Points on a hilly landscape, in no order, each with its height.
From any point a ball takes the steepest step (drop divided by distance) to one of its 6 nearest points. It stops when none of these is lower. Distance is the straight distance between rows; heights are no part of it.
Belo height 27.9: -1 -36 17 25 -4 -27 -6 5 5 13 28 8 2 7 5
gudet height 65.9: 44 19 -26 24 28 21 -12 -36 22 -6 -13 -20 -62 -26 5
sef height 68.1: -5 26 1 -36 5 30 18 -14 -3 -58 -17 -3 -11 -5 8
dopim height 60.4: 1 5 26 -25 8 -10 16 10 -36 -6 -6 5 28 8 -8
Kig height 62.4: 27 13 -17 -2 17 34 -3 -29 22 -45 -4 -19 -36 -14 11
Zogu height 40.9: -63 8 -8 -11 -40 -21 -12 60 14 47 -10 23 61 1 -3
Vuni height 6.7: -44 -6 -11 -23 -56 2 8 35 -33 22 -12 12 68 55 -31
dotaf height 28.2: 0 -22 28 -1 10 -16 9 5 -18 2 21 4 10 2 -1
vil height 11.3: -43 -11 -11 -41 -55 9 4 24 -39 18 -7 0 71 66 -43
bufif height 26.0: -46 -15 2 3 -23 -35 -5 34 34 32 12 28 40 -14 13
gat height 39.3: 18 -31 11 41 12 -19 -20 -2 2 21 22 -9 -25 6 1
kize height 24.6: -22 -6 9 -10 -24 -21 20 17 -31 11 -3 20 40 25 -11
Vok height 58.4: 41 14 -14 25 38 9 -16 -19 15 11 -4 -24 -56 -25 2
Vukev height 60.9: 22 1 11 -9 30 15 -10 -4 7 -18 8 -18 -12 -14 5
Vopid height 68.3: -6 39 4 -39 0 27 20 -11 -9 -54 -25 3 2 -2 2
pamid height 65.7: 15 14 -12 -14 3 43 19 -40 11 -60 -3 -3 -26 -3 12
Ges height 45.7: 10 -5 26 -15 21 -2 -1 4 -14 -10 9 -5 4 -4 -1
Niser height 49.7: 29 -16 4 54 30 -20 -15 -6 -2 36 12 -16 -53 -5 6
kug height 22.0: -23 -29 16 15 -16 -31 5 9 0 10 21 18 17 6 5
ses height 30.9: -57 -3 -1 -4 -34 -31 -5 50 22 39 4 31 51 -7 6
zesu height 63.6: 35 9 -9 13 36 16 -18 -15 17 -5 -1 -24 -43 -16 4
Sug height 35.5: -14 7 13 -23 -15 -12 19 14 -46 5 -16 12 44 27 -20
fiseg height 20.6: 0 -39 -9 51 -8 -36 -29 10 41 36 20 9 -12 -4 7
rura height 4.0: -48 -20 11 3 -6 -33 -24 63 37 65 28 14 44 -31 9
Sadu height 13.1: -51 -1 -14 -11 -54 -15 6 41 -14 28 -12 23 54 30 -15
rato height 58.5: 49 14 -38 30 13 33 3 -54 17 -37 -10 -12 -61 -18 9
viver height 67.3: 13 16 -10 -21 -4 43 37 -47 -9 -70 0 4 -23 3 10
balu height 67.4: -1 24 -3 -26 3 37 20 -29 2 -63 -7 -5 -17 -3 11
sur height 15.5: -61 -2 -18 -15 -58 -5 -5 49 -4 38 -12 16 67 33 -22
Tidos height 21.5: -38 -18 3 6 -27 -32 8 24 12 18 14 30 34 5 10
mikam height 27.4: -62 -1 6 -4 -17 -28 -13 74 19 66 8 18 58 -23 2
Fego height 50.9: 37 -9 4 25 34 0 -18 0 1 16 11 -26 -41 -12 3
nefim height 64.9: -4 23 16 -46 -5 6 12 19 -44 -12 -32 0 43 26 -27
zibiz height 63.5: 37 15 -20 11 28 23 -13 -24 24 -13 -5 -21 -48 -21 8
veped height 62.8: 41 26 -15 33 42 3 -11 -34 18 27 -11 -27 -75 -38 13
fen height 18.3: -40 -6 -3 -5 -39 -23 17 29 -13 20 -4 30 43 21 -6
ran height 49.8: 6 -37 2 50 0 -32 -24 3 23 29 22 2 -18 7 8
fuvur height 70.8: 14 14 -3 -23 12 31 5 -23 16 -51 -3 -8 -18 -14 11
mufo height 66.5: -5 14 20 -32 4 -5 16 17 -40 -10 -19 8 31 14 -14
nes height 76.3: 0 16 25 -35 13 -1 10 6 -25 -17 -9 1 19 1 -2
gida height 66.4: 47 26 -35 34 29 11 -3 -52 25 5 -22 -16 -74 -39 16
siv height 43.7: 19 -16 19 4 31 -1 -13 -1 -5 1 14 -15 -15 -5 2
lesiv height 36.3: -35 -26 -1 19 -14 -31 -20 33 51 44 29 13 29 -23 13
lesi height 38.5: -8 -6 25 -9 0 -17 19 10 -29 3 6 11 23 8 -4
Lar height 14.2: -18 5 3 -32 -34 0 12 23 -49 14 -16 8 58 48 -32
kob height 46.8: -6 15 12 -43 -16 6 5 20 -47 -2 -29 -3 56 36 -32
Rize height 46.3: -15 -38 1 33 -12 -34 -23 14 38 27 23 12 4 -2 11
zit height 61.5: 25 11 -18 -1 4 47 13 -48 10 -61 0 -5 -36 -5 9
bopo height 62.6: 8 8 24 -23 23 7 5 -2 -6 -21 2 -9 1 -9 3
rop height 7.7: 40 13 -33 13 9 35 -5 -43 23 -38 -7 -17 -50 -11 8
vore height 77.4: -9 31 15 -48 -1 12 10 7 -32 -28 -38 -1 30 14 -16
Loto height 70.1: 0 19 18 -34 18 9 9 -1 -13 -29 -11 -6 5 -5 3
Gaka height 58.6: 35 10 -2 49 48 -17 -14 -30 1 48 -1 -24 -77 -34 17
Guz height 34.8: 2 -42 10 38 -4 -28 -17 4 9 20 23 5 -10 6 8
ludo height 11.7: -31 -29 5 17 -21 -36 -7 15 27 21 22 21 23 -6 13
vosun height 74.8: 45 4 -26 15 0 48 20 -63 2 -59 0 -6 -48 1 5
reb height 9.9: -57 -7 -15 -25 -66 2 2 40 -17 23 -8 12 69 47 -29
Peko height 61.9: 39 25 -5 39 45 -12 -8 -49 11 44 -5 -25 -81 -52 21
Luvet height 75.2: 34 10 -7 0 27 26 -17 -17 20 -25 0 -17 -35 -15 6
pov height 47.3: 26 -17 13 19 27 -8 -16 1 -3 10 18 -17 -26 -2 0
Fimez height 71.2: 56 -1 -13 -1 10 57 38 -75 -18 -74 7 -2 -37 4 -2

For each start below, name the point where the ball stops.
lesi -> Vuni
veped -> ludo
Zogu -> Vuni
kob -> Vuni
Belo -> ludo

Write out the way that a ball takes from each point below.
dopim -> lesi > kize > Lar > Vuni
ran -> fiseg > ludo
mufo -> Sug > Lar > Vuni
dotaf -> kug > ludo
